Points on a hilly landscape, in no order, each with its height.
From any point a climber steps to the highest of the 2 points nearest to it. It stops when none of these is higher. Distance is the straight distance between rows; heights are no part of it.
Q_818: [  1  22   2   7  40  -9 -13  -4 -16  -8  10  -3  10 -12  -5 -24  17 -10
   1  17   6  -4  21  -3  -1 -19   7  -5 -29  -1  -7  20  13  -2  -2  -6
 -10]  height 649
Q_877: [ -3  17   1  -9  -3   4  14  11   9   7  19   0 -10  -3   4 -10   7  -1
   8  -6  -6 -26   5   0 -23  -7 -22   3  -1  15  17   4 -11   7  -7 -11
 -11]  height 662
Q_214: [  9 -27   0  17 -13  -4 -15  10   5   2  -8  16 -13  -7   0  22   1 -12
  -7 -17   8  26   6  -6   5  -7   4 -24 -13  -8  -6  -7  -9   0  16  -8
  -3]  height 220
Q_421: [ 10  -7  -4  -2  -7  17  -7   3   2   6  -6   9   4   7   5   7 -23  -4
 -10   0  16  18  -8 -13   9 -19  14 -10 -11   5 -12 -16   9   8   4  -7
 -11]  height 302
Q_457: [  4   7  -3  28  -3 -10  -7  37  -2  -8  -3 -15 -33 -17  -9   8   4  -1
   4 -27 -17  19  -7  -9  -2   7  -4  23  13 -11  -9   5  -5   6  12   2
 -32]  height 238
Q_475: [  9 -16 -10  25   4   9  -2   8  15   3   4  -5 -20   1   1  25 -15   4
   1  -9  -5 -13 -17  -6   4   6  15  38  22 -20  -3  -3 -10   1 -13   5
 -25]  height 282
Q_398: [-10 -29 -12  -5  19   0  11  -9  13  -3  14  -9   8  -1 -11 -13  -7 -10
 -23  25  -7 -19   2  -2   5 -10   6 -16  -4   6  11  -3  28 -13  -7  14
  22]  height 375
Q_619: [-15   8  -3   6   6  23  -9  -3   0  -2  -3   3   8   8  11 -19 -11  -1
  -7  10  16  30   7  -7   2 -31  10  -8 -28   9  -9  -6   5  16   9   0
  -3]  height 376
Q_195: [ 19  26   5  20  16 -11   2 -10   3 -10   8  -4   8   0 -15  -1 -16  16
   2  -6  14   1 -11  -4  13   9  -1  13  14  -5 -16  24  -6  -8  10  -4
  -9]  height 457
Q_840: [ 17  33   1  15   7 -25  12  -8   6 -15   6   1  12  -6 -17  -4  -6  -3
   6  -7   7  -5   3   3  16   6 -14   0  -3  -3  -9  26   4 -13   5  12
  -1]  height 377
Q_130: [ -4  33   7  12  33   4   3   3  -8 -17  27  -2   4  17  10 -13   2  21
  10   2  11  -8  19   9   1   3   5   8   7  -5  -5  18   0  -6   7  -8
 -10]  height 25
Q_654: [ -1  19  -1   6  -9  -8   3   2   2  -8 -13   5  -1 -10 -11  -2   6  -4
  19 -16   8  -2  10   6   0  -3 -21 -16 -13   1  -2  10  -2   1   4  -5
  -7]  height 473
Q_441: [ -2  -6   4 -18  -1  -4  18  21   4  -1  20   8  -9 -13  -1 -13   7   2
  -9 -17  -6 -13   8   2 -22 -12 -26  -2  -4  15  19  -2 -17   6   1 -11
  -9]  height 762
Q_930: [  0 -27   6 -10  19 -15  23  12  10 -15  30   3   8 -21  -8 -20  -3  -4
 -14 -11 -11 -18  13   4 -10 -10 -14 -20  -3   0   6   2   8 -12   1  -5
  -5]  height 311
Q_688: [ -9  13  19  25  -4 -12 -17  24   4 -14 -26  -6 -14 -13   3   1  18  -2
  14 -25   4   7   7  -7  -9   3 -10 -17 -16  -3 -10  -2 -16  -1  18 -13
  -5]  height 387
Q_263: [ 18  13 -11  13  29  -6   1 -27   1  -5  17  -4  17  -3 -19 -17  -9 -14
 -14  33   2   1  -8 -10   7  -8   2  12 -14   3  -7  12  17  -2   2   4
  11]  height 303
Q_825: [ -8  13 -10   1   6  24   3 -15  -1  -2   5  -5   8  21   6 -15  -6   7
  -2  13   8  18   2   1  -4 -22   8  -2 -17  20  -6 -12   6  15   8   9
   5]  height 409
Q_812: [ -3  22   9   2   9  -5  -5   5   8  -3  -2   6  -4 -13  -4 -10  15  -2
  12 -10   2 -23   9   2 -12 -15 -16  -9 -20  12   5  19  -6   8  -5  -9
 -10]  height 555
Q_586: [-17 -18   1  -6   7   0  28   1  11 -11  26 -15  12   0  25 -18  -4   5
 -10  14  -2 -29 -10   3  -5  -8   7 -15  10   2   6  -7  10  -9  -9  -7
  11]  height 429
Q_69: [-22   8   4 -17 -18  -9  17  22   0   1 -34  -3 -18 -21   0   7  18 -14
  16  -6  -8   5  -7   1  -7   8 -36   6 -13   6  22  -1 -14  -3  -6  -8
  -3]  height 84
Q_134: [ -3   3  16  17  13   6 -10   1 -10  -1   8  16  22  13  19   1 -20  26
 -20  13  19  -2 -15  -8   5  -8  27  30   9   9  -6   4   1  -7  11  11
   9]  height 611
Q_330: [ -8 -27  -5 -42 -19   6   9   5  -4  15  -1   3 -12   1  -2  -4  -4   7
 -12 -10 -20   3   9   9  -5  13 -15   2   7   4  38   1 -19   0 -19  -1
   7]  height 598
Q_296: [  5 -13   7 -37 -23   6 -20  -9 -16  13 -24  -4  11  18  -7  -4   8   9
   2  -6 -24   3  17  21  -9  34  14   4   9  -1  -5 -10   4   9 -15   4
  16]  height 503
Q_185: [ 10   9  -2 -21 -24   0   1 -14 -11   1 -12   0   5   4  -4  13 -10   1
  11  -9  -1   8   3  11  13  22  -5  -6  13   2   7 -16  -7   2  -4   8
   8]  height 624
Q_774: [ 10  26  -8  -2 -16 -13  10 -12   7   3   4  -3   0 -12  -5  12  -9   4
   4  -4  -1 -11 -14  10   8  14 -21  15  12  13  19  13 -10 -11  -2   7
   7]  height 883
Q_868: [  0 -24 -13 -15 -13   9 -13 -14   0   6 -28  13  -6   4 -12  19  11  -2
  -3  -6   8  14   4   3   5   6  -5 -31  -7   2   4  -8  -9   5  -4  -9
   3]  height 82
Q_730: [-12 -10  -2   2  13   5  18  -5  -4 -13  26 -16  18  10   6 -18   8   6
  19  14  16 -12  23  10 -10  -9  11 -18  -3  -3   1  -1  17  -7  -3  12
  10]  height 459
Q_382: [ -3  15   3   4  -6  -7  19 -11  -5  -2  18  -4   6  19  11  -2   4  11
  21   1   6 -22   5  10 -10  14  -6   6  15  -2  10  -4 -12   3   3  11
  15]  height 667
Q_964: [  7   2  16  21  22  -9 -25   7  -5  -4  -8   1  12 -22  -4 -11   3 -12
  -9   0  17  15   6 -11   2 -18   7 -15 -34 -12 -21  14   5   3   7 -26
  -3]  height 253
Q_872: [ -2   7   2  45 -10   0  -4  34   5  -3  -9   2 -22  -5  16   7  -2 -15
  14 -19  -9   0   5 -11   4  -4   1   0   1 -19  -2   5   4   0   4   1
 -22]  height 120
Q_934: [  4   5  -7   5  -3  13 -12  -4   4   4  -6   3   1  -3  -5   1  -3  -2
   2  -2  16  15  -7 -11  -1 -15   4 -18 -13   1  -9  -6  -3  12  12 -20
 -11]  height 332
Q_827: [  0  30  13  16  17   2  -2  14  -4 -15   9   5   2   9  11  -5 -19  13
   3  -7  12   0  15  -3  10  -3   2  10   7 -15 -13  27   7  -4   3 -12
 -19]  height 52
Q_709: [ -2 -11  -5  23  -7  25  -7  12   2  14  -8   2 -11   8  25  17 -10 -13
  15   6   5  -8  -3 -17   0  -9  22   9   5  -6  -8 -18   5  14 -11  -4
 -22]  height 396
Q_733: [-22  -9   1   3  24  -5  23 -12   9 -18  20 -19  16  -6  21 -21  -1  -2
  -8  32  11 -29  -5   3   7  -8  15 -11   2   0  -1   0  13 -21 -12   1
  14]  height 378
Q_148: [ -7 -12   6  -5   1   7   8   4 -11  -7  22 -11  18  25  14 -12  -4  15
  15  10  21   5  26   9 -10  -9  12  -5   0  -5  -4  -4  17  -1   5  16
   8]  height 437
Q_268: [ -2  30   2  13   8  -9  21   0   0  -9  16  -6  -2   8   9  -8   8  10
  20  -5   1 -31   6  14  -9  10 -15  10  13   2  10   9 -10  -5   0   4
  -1]  height 763
Q_945: [ 11  11  -7   7   5  -1 -16  -4  15   6  -8 -13 -12 -25 -26   4   8  -5
   1  -5  -2  -8 -25 -10  -6 -14 -12  -1 -13  11 -12  21  -6   9  -2 -26
 -16]  height 392
Q_497: [ 10   1  13  24  25  -9 -20  16  -9  -4   4  -8   0 -21 -10  -9  -5 -11
  -7  -7   3  12  -5 -18   8 -16  17  -2 -17 -17 -29  24  11   4   2 -27
 -19]  height 214
Q_29: [ -1  19  17 -10  -9  -8   4  -8 -11   9   2   5   8  23  18   0  -9  16
  16   1   6  -3   4   7  -2  16  -2  20  25  -9  -2 -14 -17   4  12   7
  13]  height 603
Q_613: [-18 -18   6   2  10 -10  17 -18   0  -4  11  -2   8  10  12  -1  15   6
 -16  21  12 -28 -21   7   7   0  22  -8  17  13  -4  -7  20 -13   0  12
  28]  height 198
Q_577: [ 11  18   8  13  15  -3  -4 -13  -4  -5  12   7  15  10   2  -1 -17  23
  -5   3  22  -1 -11  -3   6   7  12  16  17   0  -8   7  -8  -6  16   5
   7]  height 526
Q_808: [  5   7   0 -37 -21  17 -13 -17 -14  16 -10   4   9  25   4   4   8   4
 -10  10 -11   2  -8   8  -2  22  13   6   6  14  -3 -27  -2  16  -8   2
  18]  height 531
Q_444: [ 16  -7  19  -3 -19  15  -7   6  -4   4  -8   7  -3   0  23  28 -16  -8
  -1   4 -15  -1 -13   1   9  16  16  30  27 -10 -15 -27 -13  -5 -10   3
  -5]  height 493
Q_486: [ -9  -2   4  16  23 -16  13 -24   9  -7  19   1   3  -4   1  -3   5  -2
 -20  30  14 -26 -24  -2   7  -4  17   3  16  13   2   4   4 -18   9   8
  25]  height 225
Q_685: [ -3   0   9  -5  -9  15  -5   4 -13   0   9   6  16  27  25  -4 -22  13
   1  13  18   7   7   0  -4 -11   8   4  -1   3 -10 -10  11   7   2   9
   0]  height 494
Q_656: [  3   5  10  18  16  -1 -25  -2   7  -1 -15  -2   0 -17  -8  -5  17  -1
  -1  -8  12   4  -5 -10  -4 -10   0 -18 -29   1 -16   9  -6   8  12 -27
  -2]  height 291
Q_436: [  7  22  -1  12  32   1  -6  -1  -8 -11  18  -4  14   6  -3 -22  -9   0
  -6  20  20  12  14  -2   6 -15  11   6 -10  -4 -12  16   9  -6   1  -1
  -9]  height 521
Q_391: [ -5  47   6   7   9  -2   6   6  -3  -9  -2  -6  -6   6   0  -8   8  10
  23 -16   0 -13  13   4  -1   7 -18   8  10   4  -6  13  -5   7   1 -10
 -16]  height 621
Q_90: [  1   9  15  -3 -13  12  -4   8  -7   9   0   6   4  23  27   4 -27   7
  12   5  10   0   4  -5  -3   2   2  14  15 -12 -10 -14  -5   9   4  -2
  -8]  height 546
Q_977: [ 10 -19   6  40  -5  -6 -16  22  12   6   4   9 -16 -16   5  12   0 -15
  -4 -18   1   9   3 -16  -3 -12  11  -7 -20 -12  -2   5  -6   0  10  -8
 -11]  height 185
Q_820: [ 12 -11  -4  25   9  10  -2   7  14   1   3  -4  -4   4   9  18 -27   3
  -5  -2   9  -8 -21 -13  13 -10  23  24  11 -12 -13   4   4  -5 -12  -5
 -21]  height 322
Q_252: [  2   6  -6  21  -7  -6 -12  25  -7   3 -11 -16 -31 -28 -20   9  17  -5
   5 -22 -11  30  -5 -10 -11  13  -6  19   0   0   0  -1 -21   5  24   5
 -22]  height 194
Q_471: [ 12  10  -1  18  28 -20   7 -22   8  -6  28  -2   9  -8 -12 -11   0 -10
 -13  31   5 -21  -7  -3   5   2   3  10   1   1  -2  18   9 -18   2   5
  15]  height 264
Q_993: [ -7  10  -3   6  27  -1   7  -1  -9 -12  22  -4  11  -1   3 -21  15  -4
  10  13  13 -13  27   9 -10 -18   3 -13 -20  -3   1  10   8  -6  -3   6
  -8]  height 533
Q_750: [  7  -2 -14   0  17  -1   3 -23   8  -2  15  -2  16   4 -18  -8  -5 -13
 -18  28  -1  -5   1  -4   9 -14   1  -9 -15  10   5   2  20  -4   1  17
  19]  height 338
Q_817: [  3   3   0 -13  -2   3  -2 -21 -14   4   9   5  12  23  10   5   8  16
 -13   9   5  -8 -12  11   1  12  20   2   8  18  -3 -19   8   4   6  18
  24]  height 581
Q_587: [-16 -27  -8   1  17  10   2  -6  12  -1   4   8   8  -2   0 -17  20   3
   0  14   4  -4  17   3 -13 -26  -6 -22 -27  -1  12   7  16   6  -5   0
  11]  height 381
Q_743: [  0  -6   2  50  -5  -2 -20  28  11   8  -1   4 -22 -17  11  11   6 -11
   5 -25 -13   0   7 -17  -9  -1   8  10 -12 -15   5  10  -6  11   5   0
 -18]  height 153
Q_101: [ -9  -9  26   5  -7  -2  -8   6 -26  -1  10  24  20  23  30   7  -5  23
 -13  12  12  -9  -9   8  -4   2  22  24   7   5  -9  -9   9  -7  13  16
  16]  height 719
Q_984: [-11   2  -4 -33 -28  -8  11   0  -6   3 -32  -9  -2  -1  -5  -3   5  -7
  28   5 -23  19   2  11   9  24 -16   3   3 -10  19  -9  -8   2 -14   8
  10]  height 140
Q_385: [  7  18   3  11   0 -22  20 -14   2 -14  12   2  17   6  -6  -2  -4   8
   6  -5  13  -6   8  11   9  10  -5  -4   8  -6   1  12   6 -13   9  27
  14]  height 385
Q_297: [ 10   3 -17  11   6   6 -14  -2  11   4  -1 -25 -14 -14 -28  -1   7   4
  -4  -8   5  11 -30 -14  -8  -3   5   2  -2  -4 -25   4  -6  15   5 -24
 -26]  height 440
Q_113: [  3  23  -4  15 -12  -5   3  30  -3  -6 -14 -11 -24  -8  -3   5  -5  -6
  16 -14 -10  22  -6  -6   5   8 -11  11  14 -11  -7 -13  -9  -9  16  -1
 -21]  height 293
Q_4: [ 11  17 -12  -5 -13  10  -5  -6   0  10  -8 -14  -6  -8  -8  13  -5  -2
  13  -6   8  11  -9  -5   0  10  -6   4  16  -1  -4 -12 -16   4   9 -15
 -18]  height 608
Q_394: [ 24  12  -6  -2  -4  -3  -4 -24   5   4   2   3  14   1 -12  12 -17   4
  -6   4  13   4 -12  -1  18   5   4  -6   4   8  -6  -1   2   0   7   3
   2]  height 35
Q_724: [ -4  -9   4  -6  27 -10  15   5  10 -15  32  -1   2 -19   1 -22   2 -15
  -8  10  -7 -30  10   4 -12 -18  -7 -12 -12   2   5   5  11 -15  -5  -4
  -6]  height 359
Q_910: [  3 -28  -1  12 -17  13 -17  14   2  12  -6  20 -17  -4  14  25  -3 -22
  -3  -8  -1  17   6 -12  -5  -5  11  -8  -3  -8   2 -21 -12   6   9  -3
 -10]  height 249
Q_366: [  1 -15  -5 -25 -10  18  -8  -9 -12   6  -6   4  12  27  -5   1  -2  15
  -4   4   3   9  10   3  -1   3  11 -13  -9  12  -4 -15  13  14  -4  15
  13]  height 454
Q_99: [-11 -21  -3 -16  -8   0  22   3   6   4  26 -13   3  10  19 -11  -4   7
 -10   8 -10 -26 -12   1 -11  -3   6  -8  15   8  21 -16   1   4  -5  -1
  12]  height 468
Q_954: [ -6 -23  -4 -30 -17  -1   5  -3  -5  15  15  -6  -4  11   9  -2   2   5
 -20   1 -21 -22  -9  12  -9  10   7  -1  20  13  28 -13  -2   3 -13   8
  20]  height 502
Q_22: [  1  20  12  31   0  -3  -3  26  -2 -16  -5   2  -5  -1  14   2 -16  -7
   6 -17   3  -1  10  -5  11 -12   4  -2   0 -22 -13  21   8  -3   2 -11
 -27]  height 83
Q_687: [  2   5  -6 -16 -23 -11  15  -8   2   4   9   3  -3  -5  -1   8  -5   3
  -5  -5 -11 -13  -5  16   6  12 -17   1  12  11  27   4  -5  -4  -8  14
  12]  height 737
Q_564: [  0   8   5 -38 -22  17  -9 -12 -10  21 -10   1   4  17   8   0  -2  -6
  11  12  -4  10   2  -3  -3  13   6   5  11  -2  -8 -32 -16  18  -2  -8
   3]  height 501
Q_931: [  4  -5  -6   5 -17   7 -11  13  -4  12  -6   3 -28 -26  -7  19  13 -22
   3 -12  -9  41   3  -9 -10  13  -2  18   7  -7   7 -11 -27   3  19   3
 -16]  height 160
Q_881: [ -8  17   1   5  40  -5  10  -3  -2 -16  28 -12   2  -3   8 -22  14  -6
   3  21   1 -35  12   6   0 -10   8  -3 -12   0  -2  13  10 -20  -7  -5
 -14]  height 442
Q_381: [  3 -27  -1 -26 -14   2 -11  -8 -14  17 -12  -9   6  21  -1  -4  16  17
   8  -7 -29 -14  21  17 -13  25  23   2   8   6   5  -4  14   8 -13  12
  22]  height 471
Q_998: [ -9  16 -16  -5   1  22   7 -14  10   7   2   0  -1  13   6 -13   5   4
   5  12   0  -2  -4  -5 -16 -18  -3  -5 -17  19  10 -10  -4  20   3  -4
   4]  height 441
Q_646: [  3  15   2  18  30   8  -9   1   1 -13  15  -1  19   7  10 -16 -23  10
 -19  23  16  17   1 -12  13 -18  17  25  -1  -2 -14  20   7  -7  -3   1
  -8]  height 439
Q_218: [ 12  -4   1 -26 -15  17 -18  -5 -18   7  -9  11  14  23   6   4  -5  13
 -23   0  -8  10  -6  12   3  19  18  -3  -3  11 -14 -24  15   6  -5   4
  11]  height 492
Q_493: [-11   6   8  -4 -13 -14   5  17  11  -3 -32  -1 -22 -28  -3  13  18 -12
   6 -15  -4  -2 -10  -2  -4  -5 -33  -1 -15  22  14  10 -18  -5   1 -14
  -1]  height 59
Q_767: [-21 -35   6 -15   1 -10  20  -5   0   5   7  -8   5   7  19  -7   3  10
 -30   3  -7 -26 -23   3   4   1  22 -11  24  11  -2  -4  24  -9 -10   3
  21]  height 176
Q_332: [-14  38  11   4  -4   2  -2  16  -2   2 -17 -13 -14  -4   1  -6  10  -1
  27 -18  -2   3  10  -6  -7   9 -18   0  11  -8 -11  -3 -14  10   9 -18
 -17]  height 527
Q_494: [ -4 -16   0  -7 -14 -19  11 -15  -8   0   4  -1   5  12   3   8  14  12
   3  -7 -13 -19   0  19   3  18   8  -1  26   3  12   4  10  -4  -8  27
  25]  height 569
Q_834: [ 21  21  -4  13  40  -7  -5 -20  -5  -8  14  -7  15  -2 -24 -18  -6   2
  -8  19   1   3 -17 -14   5   1   2  21  -5 -10 -25  29  12  -1  -6  -8
  -6]  height 263
Q_875: [ 14  -1  15 -21 -27   8 -10   0 -15  -2 -11   6   2   5  11  20 -14  -3
  -4  -4 -10  14  -4   8  14  25  10   7  21  -5 -11 -27  -6   0  -4   3
   4]  height 553
Q_980: [ -1 -38  -5 -16  -6   7  -1  -7  -6  17  -3 -10   7  17  -5  -1   8  18
  -1  -4 -26 -23  12   8  -7  11  20 -13   8  12  13   1  18  -5 -15  18
  22]  height 443
Q_376: [-15 -20   5  -3  28  -2   8   7   7 -11  17   6   2 -18   8 -21  18  -9
  -7   9  -5 -18  17   2 -19 -32  -7 -14 -27  -2   9   5  13  -6  -6  -8
  -4]  height 333
Q_338: [ -9 -15   5 -22 -21  13 -11   5 -12  10 -16   6 -20  -4  -3  16  14 -30
   8   1 -12  36  12  -1   0  18  -1  -5  10 -11   0 -24 -33   2   9  -5
  -1]  height 114
Q_41: [  8 -10   4  15 -17  17  -3  10   4  11  -8   5 -13   4  22  27 -13 -17
  11  -1 -11  -1  -2  -9   4   3  13  19  18 -14  -7 -19  -6   0  -9   7
 -20]  height 438
Q_335: [ -6 -27  -5 -29 -13  -2  24  18  -6   7   9   9  -9  -7  -5  -7   7  10
 -14 -18 -15   7  13   5 -12   5 -28   3   3   6  31  -5 -21   5  -3  -9
  -2]  height 658
Q_901: [ 17  13   5  17  28  -4  -9   4  -2  -8  10  -7   7  -8 -17 -11 -15  -1
  -7  -2  11  11  -7 -13   9  -9   7   9  -3 -17 -31  27  12   1  -1 -20
 -22]  height 221
Q_250: [ -6  15 -16 -23 -11  25   0 -19   3  16  -9   0   0  21   4  -4   2   0
   7  13  -1   6  -7 -11 -11  -3  -1   5  -3  14   6 -22 -11  22  -1  -4
   7]  height 470
Q_54: [  4  12  -2  14 -23 -10   6  30  -2 -13 -17   6 -12   5  12   5 -17  -7
  18 -12  -4  18  -4  -3   7   2 -10  -1   9 -22  -5 -14   0 -14   6   7
 -13]  height 347
Q_846: [-10   8  -3  13  34  -9   5 -13  -6 -23  23 -19  20   0   7 -21   5  -8
  -7  39  19  -6  12   3   8  -7  17   1   0  -4  -9  -1   9 -26  -1   8
  10]  height 312
Q_419: [-16 -22 -11 -27 -24   2   6  -2   0   7 -39   5 -12  -1  -8  10  11  -4
  16  -8 -18  15   8   9  -1  16 -22  -7  -1  -7  22   3 -15  -2 -18  -3
   9]  height 163
Q_847: [ -1  -4   6  11  -3 -20  -1   4  11 -13 -25   9   1 -16 -14   8  19  -8
   9 -18   9   6   7   4   6  -7 -24 -27 -23  -3  -6  12   3  -2   6  -6
   6]  height 405
Q_791: [  8  10  -9  -2   7  -2  -6 -12  18  10   6   9  -2 -11 -18  -4   0  -9
  -7   8  -4  -7 -14  -8  -4 -22 -19  -5 -22  17   5  14   4   6  -1 -16
   0]  height 344
Q_70: [ -6 -12  -1 -41 -26   6  -8 -10 -10  15 -16  -3   1   9  -5   1   4   0
   5   0 -21  -6  10  14  -3  23  -3   2   9   4  24  -7 -10   9 -24   7
  15]  height 545
Q_103: [  5 -25  -5  -6 -17  25 -15   8   0   9 -11  16  -8   6  12  21 -14 -14
 -11  -1  -1  17  -7 -14   1  -9  20  -9  -8   4  -7 -30   2  10  -1  -7
 -10]  height 275
Q_222: [-12   2  -3  11  22   8 -15 -13   4  -1 -10   4  15  -9  -4 -21   9  -9
 -11  15  14  25   6  -3   2 -30   0 -16 -42   3  -6   5   8  13   7  -8
   8]  height 334
Q_591: [ 27  -8 -13  -3  -7  -2 -10 -19   3   4  -7   5   3  -8 -30  20 -12 -11
  -8  -1   3  13 -10  -1  24   4   4 -15  -5   9  -6  -5  -1  -2   3  -4
  -5]  height 50
Q_795: [  9   5 -10   2  -4  20 -10   4   4   8   0 -10 -13   0   2  12 -15   7
  -1  -8   8  13 -16 -16  -5   1   8  14  20  -9 -17 -14 -11   8   5 -14
 -26]  height 544
Q_83: [-10 -27  -9 -12   5  16   3  -9   1   6  -1   4  14  16  -8  -7  10  14
   9   8   6   1  18   2  -9 -13   0 -22 -14   6  12   1  16   8  -5  11
  14]  height 417
Q_797: [ -3 -28   0  -5  12 -15  14   5  15  -6  14  14   4 -16 -16  -7   3  -2
  -7 -10 -11 -15  21   4  -7 -14 -23 -18 -11  -3  15  20  18 -10  -9   6
   6]  height 268
Q_485: [ -2 -11  17  -8   0 -21  -4   8  19  -1 -16  10 -13 -22   0   6  20  -4
 -14 -16   4  -6  -1   2  -3 -13 -34 -11 -23  16   6  19 -10   2  -6 -19
   6]  height 31
Q_572: [  5  24   1   6 -15 -11  10   7  -2 -11  -8   3   6   5  -2   0 -13   1
  18 -17  10  11   7   2   6   1 -14  -9  -2 -11  -7   0  -1  -4   8   4
  -5]  height 413
Q_576: [ -8  -7  -3 -13 -21 -26  21  -3  -5  -1   6  -1  -6  -1   8   3   4   5
  -2  -8 -22 -12 -10  20   4  22  -7   6  27   4  33   4   2  -7 -10  27
  23]  height 641
Q_819: [ -6 -43  -7 -11  12   8   7  -4   5  13   4  -7   9   5 -13  -6  -4  11
 -11   4 -18 -20  11   3  -2  -4  12 -22   5   7  13   4  24 -14 -14  19
  21]  height 412
Q_424: [ -1  -8 -18  25  -3   5 -10  14  13  18   3  -4 -30  -9   2  17   4  -6
   7 -18 -12  -2  -2  -8  -6  10   4  35  15 -23   3   5  -8  20 -13  14
 -32]  height 245
Q_810: [ -8  -7   9 -12  -3   2 -10  -6 -27   6   6  17  15  27  18   6  17  20
 -21   5  -4   1 -14  21  -5  13  24  14   7   9 -13 -20  14   0  12   9
  26]  height 632
Q_171: [ -3 -27  -6  -5   2  -7   9  -6  15   3 -17  16   3  -3 -21   6   8  10
   2 -14  -4   1  18   6   1  -6 -24 -23 -12  -6  16  22  15  -7 -13  10
  10]  height 228
Q_851: [ -9 -21  -8 -14 -15  -8  14   7  14   1 -32  12 -12 -11  -7  10  14   6
   1 -18  -8   5   5   8  -1   0 -37 -12 -11   2  20  17  -1  -6 -15  -2
   6]  height 193
Q_635: [-17  24   9  12  -9  -5  -7  23  -3  -2 -27 -11 -19 -15  -3   2  24  -9
  23 -15  -4  11   4  -8  -9   9 -18  -3  -1   0  -4 -11 -24   4  19 -13
  -9]  height 458
Q_211: [  4  21   8   5 -13 -22  14  -4 -10 -18  -6   9  14  16   9   2 -12  18
  10 -12   9   9  -6  11  11  17  -3   6  17 -10   1  -1   0 -13  10  27
  19]  height 447
Q_871: [  2   2   3  20  20  15  -4   3  10  -7   4  -3  12   9  11  -1 -34  21
 -14   8  14   3 -21 -14  13 -11  20  29   7  -6 -13  17   6   2  -5  -6
 -14]  height 372
Q_294: [  0  -6  12  -4 -11 -21   8 -13 -17  -7   4   9  15  17   4   9   5  21
   1 -11   6   1   3  17   4  17  13   2  21  -3  -3   0  14  -7   8  32
  28]  height 511
Q_386: [  6  -7   4 -10 -22  14  -7  16  -8   7  -6   8 -26 -15   3  16   0 -31
   6   1 -23  42   7  -3   1  14   6  17  13 -11   7 -22 -27  -2   5  15
 -13]  height 135
Q_298: [ -4 -13  -9 -29 -20  19 -13 -11  -8  11 -27   5 -10   0 -12  16  10 -14
   6   2  -2  17   3   0   3  15  -1 -13   3   2   7 -21 -20   6  -5 -12
   3]  height 97
Q_985: [ 17  11   1  -3  22 -16  -4  -8  13   1  22   7   2 -17 -25 -16 -10 -18
 -11  12  -9 -15 -12  -9  -5 -19 -21   7 -17  15   0  20  11  -4  -6 -10
   0]  height 306
Q_510: [-18   6  -5 -19 -19  -2  16  14  -8   3 -35  -7 -17 -16  -9   7  20 -22
  26  10 -14  23  -7   3   4  22 -19   0  -6  -7  21 -14 -16 -11  -1  -3
   0]  height 113
Q_67: [  7   0 -19   9   9  10  -8   4  12  -1   6 -24 -14   1  -9   0 -13  13
 -16  -8   5  11 -30 -12  -3  -5  11  18   8 -15 -25  -1  -6  13   2 -19
 -31]  height 490
Q_309: [  1  -2  -7 -17  -6   1   2 -18  -3  10  13   2   0  13  11   5  10   6
 -18  11  -9 -23 -18   9   0   9  12   4  18  22  17 -11   2   2  -4  13
  25]  height 538
Q_823: [ 11  -5  -1   7   8 -17   0  -9   4  -5 -12  11  16 -12 -31   2   0 -14
  -1  -3  12   8  15   0  14 -10 -17 -24 -25 -10  -7  18  12  -3   4  -2
   6]  height 345
Q_341: [  9 -18 -15 -11   1   3 -11 -19  11   8 -20  15   3  -1 -26  13  -2  -7
 -13   6   4   6  -4  -1  14  -8  -9 -28 -18   7   3   4   4   3  -5  -4
   6]  height 67
Q_603: [  5  30  -4  -6 -14   3  10 -13   0   6 -11 -20  -8 -16  -8  16  -4  -3
  19  -1  -2   5 -18   3   7  23 -16  23  21  -2   9  -1 -19  -8   2  -4
  -7]  height 705

Call two points neighbours if one is among the 2 nearest of the other. Go from one point of each pair to the other, from neighbour to neighbour, staying as high as possible. Name the lowest point that can't be avoided.
Q_101 / Q_774: Q_840
Q_808 / Q_724: Q_376
Q_268 / Q_818: Q_148

Write out the way that a climber takes from each point below.
Q_252: Q_457 Q_113 Q_54 Q_572 Q_654
Q_591: Q_341 Q_868 Q_298 Q_338 Q_386 Q_931 Q_252 Q_457 Q_113 Q_54 Q_572 Q_654
Q_99: Q_954 Q_309 Q_817 Q_810 Q_101
Q_510: Q_984 Q_419 Q_851 Q_171 Q_797 Q_930 Q_724
